Each row is a point on a landscape with many valleys, with its height.
A ball rolls from a point to the lowest of its 2 nearest points, and stops where none of them is lower. Distance is the straight distance between rows; heights are no part of it.
bap (h 691): [128  94  97  91 143  95 143 145  79 166  87  83 155 162  99 130 109 107
  93 140 171]
sil (h 494): [130 100 131  90 150 124 149 113 175 119 152 140  99 185  90  82 198 105
 121 125  88]
rofo (h 449): [ 87 110 141 143 199 153 120  85 107 133  85 150 148 128 144 117 114 134
 131 157 150]
dekav (h 546): [ 90  95 198 166 190 124 165 122 135 142 126 116 130 102 144 128  86 136
 130 127 116]
zef (h 420): [203 185  96 108 138 123 142 140 105 123 159 114 136 110 165 146 150 166
 137 147  58]
gati (h 315): [155 126 194 160 107 141  80 114 110 136  97 162 132 163 128 113 138 154
 163 139 193]
Lasum (h 606): [130 115 150 132 184 110 105 128  54 184  93 184 115 156 186 143  98 150
 157 141 165]
zilu (h 368): [154 163 154 143  72  82 125 132 115  88 150  69 165 141  97 172 119 122
 119 159 106]
sotuz (h 364): [173 158  82  86 127 152 146 143 151 120 126 125 131  97 199 141 130 152
 128 131  96]
mave (h 581): [102 112 165  99 174 133 180 140 137  93 124 138 151 141 140  67 130  74
  82 124 176]
paped (h 433): [142 107  65 107 188 114 137 114  79 149 136 161 129 173  82 105 178 134
 112 116 140]
tomi (h 417): [ 78 135  99 153  70 136  68  77 151 124 100 143 128 139  99 148 108 103
 151 167 136]
zan (h 458): [129  63 128 141 132 144 160 149 172 170 141  94  89  95 111 120 131 137
 121  87  97]
leduv (h 362): [137 132  41  91  69 115 127 155 137 154 103 100 142 100 144 180 104 149
 144 181 123]
sek (h 319): [ 88  96 131 153 119 142 106 126 167 152 111 134 106 129  87 130  94 140
 146 134  89]
bel (h 613): [109  74 173 126 174 119 163 160 140 125 140 125 125  97 152  78 102  54
  86 135 205]
zukek (h 177): [131 144 124 138  63 134 113 132 161 138  95  72 128 131 115  95  94  86
 114 131 119]
boz (h 76): [117 126 173 139  78 136 117  96 122  79 137 109 150 132  96 150 150  74
 116 153 205]
lin (h 395): [142 125 199 181 128 126  59 134 146 114 122 183 126 181 110 126 108 164
 165 137 127]
nud (h 317): [123 166 144 100  97 113 168 177 137 101 137 139 143 109 184 117  97 106
 114 131 126]
kap (h 241): [117 181 113 128 119 106 147 120  79 143 136 113 164  93 158 131 110 156
 132 136 123]
buso (h 536): [130 114 168  85 190 110 154 117 141 117 151 146 130 174 123  69 160 100
 107 134 126]
pudes (h 456): [ 97 131  72 137  58 122  76 111 198 114 125 164 107 128 115 150 127 126
 170 167 105]
gome (h 415): [ 99 134 200 143 109 102 143 150 158 123 189 163 120 128 103 120 126 143
 153 136 119]
kav (h 469): [121 156 152  93 113 115 160 155 127  84 118  90 159 128 111 128 106 117
 106 192  88]
faz (h 511): [ 99 159  82 156  58 142 111 176 178 100 139 185 144 103 133 133 111 154
 145 113 127]
gil (h 508): [126  75 133 111 195  88 152 130  82 186 132 126 134 149 126 138 132 148
 123  99 165]
galop (h 378): [128 137  79 142 100 113 141  67 119 163 121 116 139 188  85  78 182  95
 116 112 142]
Vali (h 437): [148 152 141 115 138 118 118 166  97  65 131 110 165 104 141 174  94 154
 104 104 124]
zok (h 476): [134  86  92  91 183  83 156 128 105 154 142 142 144 163 118 106 159 116
 103  90 200]
Tuk (h 612): [101 109 171 150 143 145 127 136  89 128 111 142 147 114 120 164 102 165
 134 121 173]
Gusum (h 313): [179 128 111  72 117 152 167 189 172 115 128 123 114 106 216 129 115 111
 112  94 134]
nasil (h 261): [130 155 113  86 113 109 183 187 124 107 110 159  93 122 225 147 104 107
 112 101 126]
kek (h 382): [103 145 118 117 143 108 137 155  96 103 120 146 138  98 179 175  82 149
 122 122 124]
reze (h 715): [125  75 143 132 135 116 120 165  81 172  78  87 147 128 110 157  77 124
 112 127 201]
fozuf (h 577): [128  66 214 185 176 153 132 131 116 135  82 116 132 115 141 146  85 162
 139 127 153]
Tuvi (h 506): [143 145 156  96 137 128 182 141 112 102 179 120 127 127  92 139 185 171
 117 119  77]
vutud (h 240): [102 133 138 147  90 166 101 104 168  99 135 139 110 138  80 123 152 122
 136  95 130]
firu (h 239): [129  95 193 140 127 141 104 134 136 143 136 154 112 147 117 119 135 127
 143  97 203]
kunav (h 284): [106 116 127 180  81 147  78 146 197 102 131 145 103 121  84 140 104 140
 148 100  98]
mosit (h 365): [147 127  61 115 227 147 110 107  74 122 115 167 137 151  88 108 168  98
 128 173 125]
misoz (h 504): [134 114 157 159 117 116  66  78 186  84 136 116 107 154 110 160 116 109
 147 147  67]
sot (h 403): [106 164 157 189 116 108 137 160 127 134 134 157 142 132 152 133  74 167
 136  99  67]
suv (h 372): [124 180  71 102 110 129 180 169  44 173 135 166 125 124 145 136 143 151
 142 154  84]
Dubu (h 640): [143 100 130 111 131 109 143  96 129 121 133  89 122 168  85 127 170  94
  99 111 139]
lam (h 567): [110  70 181 138 201 133 138 132  95 170  81 178 108 174 165 120 110 145
 140 121 147]
Von (h 482): [127 138 124 108 184 138 170 118  81 127 158 157 128 139 108 115 185 152
 120 109 103]
rurik (h 607): [171  87 102  91 155 123 107  68 147  85 135  88 102 170 118 142 193  70
 100  87 139]
laler (h 183): [107 117 185 149 100 148 116 118 161 121 118 128 111 171  71  91 129  86
 123 129 136]
bine (h 489): [141 137  67 108  82 156  90 144 210  78 118 148 112 129 129 147 127 136
 147 167  80]
loz (h 357): [ 96 165  95 148 128 150  80  83 105 112  97 133 151 112 108 142 113 134
 135 180 133]
sen (h 132): [118 105 163 188  61 146 120 140 154 148 135 102  85 122  67  97 106  85
 113 104 135]
Gesi (h 524): [125 115 100  88 111 160 116 147 176  58 123 113 118 105 109 156 139 125
 117 143 114]
zar (h 454): [119 117 173 186 155 131  72 103 166  87 132 156 128 133 112 153  97 166
 155 146  90]
Nure (h 89): [138  83 108 167  90 143 106 123 215 102 130  81  81  67 137 132  97  74
 124 162 115]
Kevo (h 457): [ 96  98 166  97 130 120 125 131 181 115 167 161  93 150  97 117 164 111
 149 143 120]
Piva (h 648): [160 114 137 118 188 125  67 102  78 168 108 143 119 149 155 132 133 138
 151 140 178]
mas (h 493): [105 123 118 111 150 145 171 145 133 150 117 154 105 136 162 111 129 147
 121  83  83]
lif (h 371): [102 172 179 126  93  96 160 165 116 125 156 159 150 137 133 115 101 134
 133 144 117]
Madus (h 565): [151 117  94  84 135 151  82  83 157  64 125 107 105 136 118 153 176  99
 116 127 118]
lezik (h 597): [158 157 117  96 143 130 116  99 115  93 149  88 147  92 150 143 160 131
 110  96 165]
geto (h 310): [120 165  52  93 104 134 134 130  81 140 111 120 155 102 129 141 136 142
 126 166 131]
gop (h 538): [130 143  88 128  80 176 111 172 170 109 112 147 120 108 145 124 116 145
 128  59 130]
veta (h 419): [126 171 146 149 109 101 141 110 135  79 141  89 167 105 103 157 120 148
 130 192  73]
nadu (h 483): [104 158  86 128  55 140 121 137 161 131 164 156 136  78 134 132 151 146
 154  94 174]
zotu (h 467): [165 156 116 114 163 132 148 113  96 114 162  97 129 101 109 160 167 183
 126 133  54]
Vil (h 166): [138  92 216 177  86 141 125 109 128 105 141 118 122 145  86 134 152  93
 130 117 204]
Nire (h 472): [132  91 113 102 120 129 185 172 151 192 133 130 106 150 118 100 149 146
 129  91  90]
gonun (h 423): [162 131  97 160  90 123 149 160 173 152 139  86 138  87 151 161  97 181
 141 121  73]
Faro (h 309): [105 136 162 116 153 141 115 119 134 117 154 177 122 123 151 114 135 133
 142 100 162]
neri (h 398): [148 123  54 140  90  84 114 163 158 171 136 118 143  95 164 186  98 187
 162 154  88]
Kan (h 358): [119 129 138 150 133 100  88 136 128 165 118 132 124 137 130 140  71 163
 147 132  89]
Boro (h 268): [111 160  72 137 176 174  90  84  69 114  95 148 148 132  86 110 150 104
 132 191 125]
Ked (h 134): [149 120 121 158  67 130 121 182 193 124 122  93 107  96 130 108  76  90
 113 144 111]
rap (h 422): [174 140 177 135 110  94  92 159 111  76 145  98 147 145 106 175 106 142
 113 129 137]
Guna (h 537): [104  83 180 117 187  88 169 160  89 192 126 147 109 162 166 136  93 132
 128 108 135]
lare (h 94): [110  91 169 190  75 140 150 109 151 125 157  89 104 101  81  96 139  55
  97 140 160]
Big (h 243): [147 156 109 105  95 100  78 100 151 142 115  94 123 143 150 109 114  91
 139 142 126]
fuz (h 701): [166 152 144 133 203 151  82  90  73 119 137 173 139 122 155 118 169 122
 163 160 180]
soge (h 562): [141 144  99 109 106 146 129 146 129 117 137 102 133  87 148 142 126 148
 116  64 148]
rovez (h 411): [144 155  39 109 155 149 193 143  50 164 120 140 138 129 130 116 172 147
 111 126  91]
zuv (h 519): [108 108 154 135 176 119 181 110 156 174 132 111 120 113 155  92 121 138
 132 112  70]
nen (h 311): [147 187 145 149  84  91 120  97  87 145 141  73 161 130 115 140 116 136
 124 137 134]
vop (h 495): [109 159 110 141 199 144 135  95  58 157  94 148 132 127 172 112 116 125
 121 123 115]
gasik (h 645): [149 165 140 100 187 128 115  99  73 107 159 137 152 102 173 136 155 132
 122 123 172]
Dal (h 442): [147  88 118 163 100 116 115 142 166 161 139  72  95  90 111 160  99 158
 144  82  86]
nasel (h 381): [ 88 119 121  99 178 151 111 104 146  96 113 149 138 105 159 106 124 103
 116 129 169]
mugid (h 418): [121 159 128 143 109 137 125  89 103 160 134 117 135 156  92  98 167 136
 124  86 149]
kuri (h 744): [165  74 167 128 147 131 102 128  98 144  59 103 145 158 134 132 121 120
 122 139 220]
Fuvob (h 44): [107  93 142 175 106 146 148 119 190 123 151  89 101  56 113 110 120  95
 125 133 125]
muv (h 448): [131 157  69 120 185 141 202 108  68 145 100 131 137 125 181 100 151 123
  98 108  92]
rebu (h 412): [110 173 102 108 101 123 176 153 116 159 159 189 124 119 154 119 148 163
 163 162  73]
zud (h 667): [127 126 125  86 131 122 153 150 106 141 112 112 137 153 112 103 126 117
  96 120 129]
Dur (h 453): [134 169  96 124  70 122 116 102 132 161 167 130 123 122 123 117 175 145
 149  92 141]
Semur (h 318): [148 169  79 108  89 134  89  70 124 138 117 124 122 158 123  93 169  82
 127 139 132]

For each start below, name the point where the ball stops.
fozuf | kap
sek | Fuvob
reze | Boro
gasik | Fuvob
galop | Fuvob
mave | nasil

Call two points neighbours if one is among the 2 nearest of the other. Go from one point of each pair to the other, from neighbour to neighbour, staying as low as possible. Name the highest point that can't be avoided.
Fuvob and nasil | sot
suv and Fuvob | rebu
Boro and nasil | Tuvi
